Points on a hilly landscape, in no order, each with its height.
From any point a climber steps to the highest of the 2 points nearest to it. It stops when none of these is higher. Distance is the straight distance between rows; heights are no part of it.
K349 (h 135): [108 157 103 126 175 174 110 149 134 158 120  73 102  85 165  92  98 129
 164 128 117 167 108 131 143 126 102 142 134]
K348 (h 527): [126 101  88 164  73 133 134  68 104 124 126 149 136 158 104 158  99 119
  85 101 108 126  79 172 107 143 114 108 158]
K364 (h 366): [173 150 162 133 121  94 130 127 128 116 120 117 146 109 107 114 134 132
 121 133 146 135 163 112 148 112 128 135 153]
K828 (h 293): [144 110 144 114 153 133 139 153  97 100 125 143 135 164 182 138  90 110
 105  74  98 113  89 133 103 122  90 135 161]
K292 (h 518): [ 59  99 108 148  90 162 153  56 122 143 130 163  98 111 118 133 155 116
  83  87  99  93  89 141 100 126 123 115 176]
K220 (h 183): [101 151 100 123 169 148  90 175 138 139 124  33 111 112 124 130  97 141
 141 145 106 163 106 129 143 154 120 160  95]
K41 (h 215): [127 138 105 127 157 123  99 216 163  98 124  35 154 104 178 121  85 148
 130 143 125 193 155  79 147 140 125 172  64]
K245 (h 67): [ 87 125  78 149 140 189 126  94 122 199 132 166  79  83 166  92 152 134
 177 116 105 120  97 162 135 103 100 113 166]
K430 (h 110): [ 68 146  98 158 178 169 126 115 152 154 153 155  78 169 106 162 140 111
  95 161  85 106  82 120  95 166 191 126 112]
K716 (h 608): [ 89 127 114 116 131 122 114 202 116 126 169  94 157 173  77 168 123 138
 119 138  82 104 120 131 118 157 160 156  78]
K666 (h 386): [175 134 166 130 129 114 148 100 122 107 125 134 149 117 151 114 131 111
  99 101 138 123 154 116 122 101 112 136 184]
K836 (h 614): [102 120 133 137  84 137 135  90 121 152 152 169 107 132 102 131 170 132
 145 141 148 121 137 146 120 118 110 107 145]
K267 (h 528): [145 130 144 121 111 106 126 134 104 103 140 101 164 174  80 160 115 121
  94 118 115  89 119 141 122 150 141 137 117]
K36 (h 276): [178 124 157 145 116 140 156  82 112 150 143 185 119 155 178 109 144 147
 161 141 128 124 167 180 116 116  79 108 176]
K8 (h 204): [169 130 115 120 191 107 104 204 160  94 116  62 142  93 193 127  95 114
 121 112 135 191 128  61 126 120 140 163  98]
K899 (h 476): [127 170 165  83 152 126 135 166 123  87 137  96 153 128 145 116 117 122
 141 149 155 169 150  92 132 128 155 163  83]
K164 (h 523): [152 119 119 103  90  98 120 106 131  85  84  88 163  82  83 121 112 108
 141 106 171 148 117 121 155 105 164 118  84]
K626 (h 172): [120 114 141 105 113  95 117 172 157 100 159 112 140 154 108 159 138 109
 112 130 154  96 155  97 113 134  89 119 122]
K870 (h 96): [101 145  81 132 165 188 122 118 117 188 115 116  99  63 182  76 127 128
 191 112 119 149 110 148 148  99  97 126 161]
K144 (h 187): [105 102 131 147 141 145 161  97 104 109 137 180 119 221 133 173 113 110
  38 105  65  52  68 142  81 177 176 129 134]
K915 (h 382): [110 117 141 127 129 153 161  85 101 138 154 167 100 117 162 118 161 120
 117  99 120 119 129 134  96 108  90 133 198]
K928 (h 498): [ 46 144 125 132 117 174 109 144 152 189 142 136  99 101 135  92 168 164
 170 174 121 134 167 122 144 136 113 134 112]
K550 (h 572): [ 92 160 143 144 157 161 129 142 142 185 140 127 107 127 134  95 137 170
 163 177  95 126 177 146 158 150 118 124 138]
K201 (h 217): [159 148 115 132 159 104  90 175 141 122 101  27 120  91 103 136 110 141
 144 135 122 155 117 119 160 139 123 157  98]
K633 (h 203): [ 96  89 119 166 133 154 173  72 114 121 148 218  98 204 144 165 120 115
  72 116  68  77  80 149  84 159 151 107 151]
K909 (h 619): [ 99 145 116 164 133 124 110 126 145 185 142 145  96 138  50 140 146 166
 141 188 111  99 140 156 162 161 138 108 128]
K211 (h 639): [128 148 143 141 135 150 135  92 139 182 104 137 109 111 120  93 141 158
 169 162 107 111 167 173 167 135 107  97 162]
K92 (h 255): [152 121 172 140 108 132 155 105 107 129 159 185 128 181 146 124 132 138
 132 131 113  96 152 162 117 135 101 111 151]
K838 (h 573): [182 113 125 139  83 103 148  89 108  95  94 161 163  81 153 109 117 114
 126  87 154 174 131 125 124  64 146 110 145]
K483 (h 170): [110 115 129 120 154 142 141 138  99 106 131 148 133 234 115 182  98 114
  66 116  73  56  56 148  97 183 185 137  96]
K540 (h 340): [191 146 160 127 156  84 122 170 159 119 112 121 150 108 134 106 124 135
 140 154 154 147 191  94 164 118 129 127 125]
K887 (h 486): [ 89 108 133 104 110 177 127 110 127 160 116 176  88  92 185  98 197 142
 200 131 150 154 153 133  95  90  93 119 131]
K568 (h 515): [132 171 168  77 155 116 125 181 117  94 141  76 154 172 126 130  99 131
 122 164 145 134 144 110 141 171 146 172  73]
K659 (h 304): [ 62 134 105 133 146 164 119 146 132 164 147 103  99  83 132 114 160 121
 115 102  97 101 100 105 115 120 112 156 169]
K655 (h 145): [ 80 122 106 127 155 147 126 131 132 124 150 142 119 203  89 182 116 109
  94 139  86  85  74 133  98 171 184 114  88]
K792 (h 347): [ 69 126 120 145 148 170 150 109 134 171 175 144  84 109 145 119 176 124
 109 114  98  92 129 117 105 131 103 141 191]
K358 (h 549): [ 68  99 103 175 109 167 151  40 154 153 147 184  84 143 109 148 163 116
  81 130  95  74 105 139 100 153 154 101 166]
K460 (h 552): [158 113 133 133  93 137 132  66 133 167 102 171 109  59 165  84 197 143
 177 134 172 143 174 140 132  74  95 120 174]
K745 (h 219): [108  85  96 187  77 151 166  33 108 136 142 222 107 181 140 156 126 132
  90 126  82 114 102 180  93 153 147  89 149]
K685 (h 425): [125 124 141  93 108 105 142 117 114  84 125 139 133 123 120 146 141  96
  97 102 172 141 112  90  97 106 121 133 137]
K680 (h 158): [121 105 115 107  87  79 130 139 121  97 177 144 141 173  72 174 135 112
 111 126 176  92 149 109 105 137  94 112 115]
K128 (h 235): [128 108 147 166  78 138 165  59  91 128 159 198 134 201 124 144 129 137
 100 135 103  90 137 173 108 152 133 110 146]
K65 (h 225): [214 132 151 113 188  85 107 191 165  75 108  70 149 137 177 134  88 111
 119 117 157 155 136  71 136 138 153 148  87]
K885 (h 505): [102 155 138 140 179 156 126 134 121 144 145  85 115 156 119 143 123 123
  88 128  77  97  97 130 113 162 149 153 147]
K251 (h 574): [161 129 131 139  80 105 133  70 108 107  92  97 163 114  99 126 103 111
  85 103 138 139 120 147 135 127 133 131 155]
K534 (h 529): [179 128 128 107 148  53  93 215 135  95 120  37 167 150  86 176 121 135
 121 146 140 102 168  99 147 165 136 156  75]
K979 (h 481): [150 145 129 160 140 122 118 111 131 151 109  94 127 146  69 136  96 150
 129 148  91 103 116 178 167 157 134 107 132]
K881 (h 266): [144 123 133 135 166 135 123 155 127 135 147 109 123 148 162 132 105 116
 111  90  92 100 119 134 118 136  81 134 176]
K589 (h 311): [157 142 157 112 145  84 125 173 161 140 101 141 136 100 118 108 130 171
 167 193 161 147 216 113 184 137 103 109 121]
K322 (h 665): [ 98 128 123 158  81 134 124  76 124 186 138 174  97 120  63 119 178 159
 148 172 141  97 147 153 149 137 131 104 133]
K900 (h 590): [134 131 140 128 126 151 137  78 140 173 106 140 114  82 153  79 169 137
 166 139 139 121 176 156 151 109  89 112 184]
K892 (h 562): [ 73 134 138 122 102 135 139 116 114 136 166 159 125 167  72 147 153 132
 131 151 127 101 131 140 111 143 151 118 111]
K840 (h 66): [ 41 146  84 154 156 184 106 126 152 181 159 156  67 142 125 139 149 138
 127 174 106 140  86 120 106 159 156 133 109]
K735 (h 522): [116  87 130 126  66 161 139  59 116 160 120 193  85  83 166 104 225 147
 173 124 161 125 159 147  90  87  89 121 165]
K516 (h 592): [172 112 130 126  66  95 154  77 101  70  87 138 184 124 130 129  92 108
  93  90 155 164 123 133 125 104 149 124 130]
K479 (h 607): [190 129 149 102  85  89 151 105  80  66 108 107 199 149  97 140  99 112
  87 111 146 132 122 137 140 124 175 153 100]
K771 (h 44): [ 93 104  80 165 150 186 156  78 104 176 138 196  80 120 164 121 137 131
 152 100  79 122  85 170 103 109 123  99 183]
K520 (h 148): [ 95  89 102 125  45  94 140  91 103 111 167 176 133 159  68 170 149 116
 113 122 173 100 139 128 104 133 103 102 129]
K438 (h 583): [224 128 107 151 149  79 111 120 174 132  75 114 136  43 138  93 121 124
 145 127 191 175 130 103 175  85 151 106 132]
K532 (h 611): [137 129 147 102 130 127 130 162 115  87 123 103 158 134 122 128  89 125
 162 105 104 144 107 147 144 117 146 121  78]
K717 (h 388): [110 139 131 134 141 156 127 144 116 144 148 149 116 151 133 126 112 143
 167 139 104 146 109 164 117 127 115 111 113]
K930 (h 622): [204 134 123 136 115  67 126  93 157 115  69 129 138  61 105  98 126 129
 147 151 217 171 148  99 175  93 167 102 107]
K926 (h 547): [169 114 125 121 108 100 126 127 137  91  88 120 158  62 133 116 118 108
 152  93 159 168 117 107 146  72 169 110 103]
K820 (h 245): [174 119 155  83 160 101 125 189 126  58 113 112 156 157 174 145  88 104
 112  93 144 148 105  86 109 121 134 146  88]
K82 (h 666): [ 97 123 137 100 134 133 123 195 106 104 150 119 159 157 113 149 106 130
 138 105  77 124 100 138 114 133 145 141  85]
K758 (h 230): [156 139 125 138 167 129 112 140 155 161 132 103 117 121 143 112 115 129
 140 135 120 122 143 148 147 134  66 124 179]
K936 (h 273): [160 104 162 104 127 116 141 162  82  81 114 128 157 187 157 153  87 112
  81  63  90  88  88 137 110 136 126 147 126]
K7 (h 260): [190 107 166  81 121  91 134 160  88  52 102 130 177 185 161 153  80 103
  87  76 140 106  91 114 125 126 146 149  88]
K453 (h 417): [112 143  90 123 155 164 119 169 141 159 127 125 119  54 224  70 126 144
 173 139 149 213 150  93 136  87 102 161 129]
K421 (h 560): [136 123 119 107 117  81 101 190 114 100 143  56 158 151  59 183 136 120
 112 127 123  99 131 117 121 145 144 157  93]
K846 (h 446): [130 147 176  83 136 107 147 138 124  85 125 131 155 126 142 125 140 108
 121 119 172 151 151  78 110 106 158 143 111]
K784 (h 337): [130 131 146 103 148 143 138 139 114 117 128 159 122 145 187 118 109 125
 159 124 136 162 120 141 103 109  92 120 125]
K329 (h 438): [ 48 126 135 113  86 152 116 153 139 154 156 158 113 103 106 113 185 146
 169 148 146 120 155 107 123 114 125 129  98]
K395 (h 395): [ 76 126 121  98  98 116 102 177 145 120 144 118 138  96  91 124 160 123
 150 137 166 130 156  85 136 112 135 132  87]
K989 (h 628): [223 137 149 121 112  67 136 121 118  73 100 110 178 134 105 126  89 122
 124 130 174 154 144 122 158 116 166 121  95]
K782 (h 246): [143 150 115 127 161 102  95 218 161 122 107  34 142  99 122 127  95 171
 136 169 123 166 163 103 178 163 115 164  85]
K635 (h 196): [131 129 131 125 136 108  99 146 166 140 135  96 121 147  95 145 127 123
 125 146 140 104 147 132 138 155  77 114 140]
K130 (h 360): [115 133 122 115 117 110  95 186 154 125 118  85 137  53 100 108 157 123
 134 114 151 139 138  75 150  98 143 157 103]
K527 (h 278): [136 154 137 111 153  88 110 193 154 134 101  84 141 116  91 126 105 177
 158 189 135 135 186 121 189 172 111 127  92]
K905 (h 480): [ 83 105  96 158 114 155 120  83 141 151 122 109 112 127  90 142 130 110
  86  99  75  77  78 147 114 143 140 110 166]
K653 (h 551): [138 113 107 156  48 119 137  47 110 122 113 143 144 138 112 132 113 118
  83 113 148 143 122 162 119 130 103 118 169]
K488 (h 536): [180 129 100 130 151 111  94 136 165 145  98 116 116  38 157  89 136 108
 152 121 187 182 119  95 152  74 123 130 136]
K104 (h 301): [191 126 161 110 135 131 144 108 125 125 123 174 127 150 199 110 131 127
 174 144 162 154 159 160 112 107  88 106 140]
K764 (h 656): [225 129 134 135 130  68 142  99 148  79  95 145 167  99 133 114 107 120
 141 132 202 177 142  93 157  97 210 103  82]
K558 (h 430): [ 74 132 109 106 134 182 123 149 133 163 132 148 103  86 205  87 150 149
 192 142 136 186 153 120 119  98  95 136 120]
K386 (h 316): [ 90 145 116 132 128 145 110 170 124 153 132  91 119  52 122  95 158 127
 132 104 112 126 122  89 137  98 121 166 148]
K595 (h 584): [ 81 123 122 156 108 142 147  68 129 141 158 168 108 177  74 158 154 120
  84 150 112  77 113 140 107 162 167 106 137]
K888 (h 577): [106 160 160  93 166 147 120 162 116 112 143  83 128 188 138 144 107 118
  99 138 114 113 104 120 112 174 133 162 101]
K398 (h 406): [119 119 164 108  99 125 159  83 103  99 134 158 131 141 140 137 142 106
  89 100 139 121 129 126  91 120 105 127 174]
K111 (h 437): [129 132 127 157 134 151 125 101 122 145 128 127 122 146 108 128 101 131
 145 120  91 115 101 177 140 131 131  98 139]
K862 (h 540): [125 144 110 164 160 131 103 134 144 169 129 113 114 166  55 151 108 155
 131 180  83  99 114 159 160 177 168 117  98]
K58 (h 482): [154 133 102 119 163 131 113 165 148 133 122 129 117  70 190  98 119 119
 165 119 161 201 122 102 133  79 109 134 127]

For each start below, name the point where the climber stops.
K430 -> K322
K558 -> K211
K680 -> K828
K8 -> K828
K659 -> K888
K92 -> K322
K527 -> K888
K386 -> K211
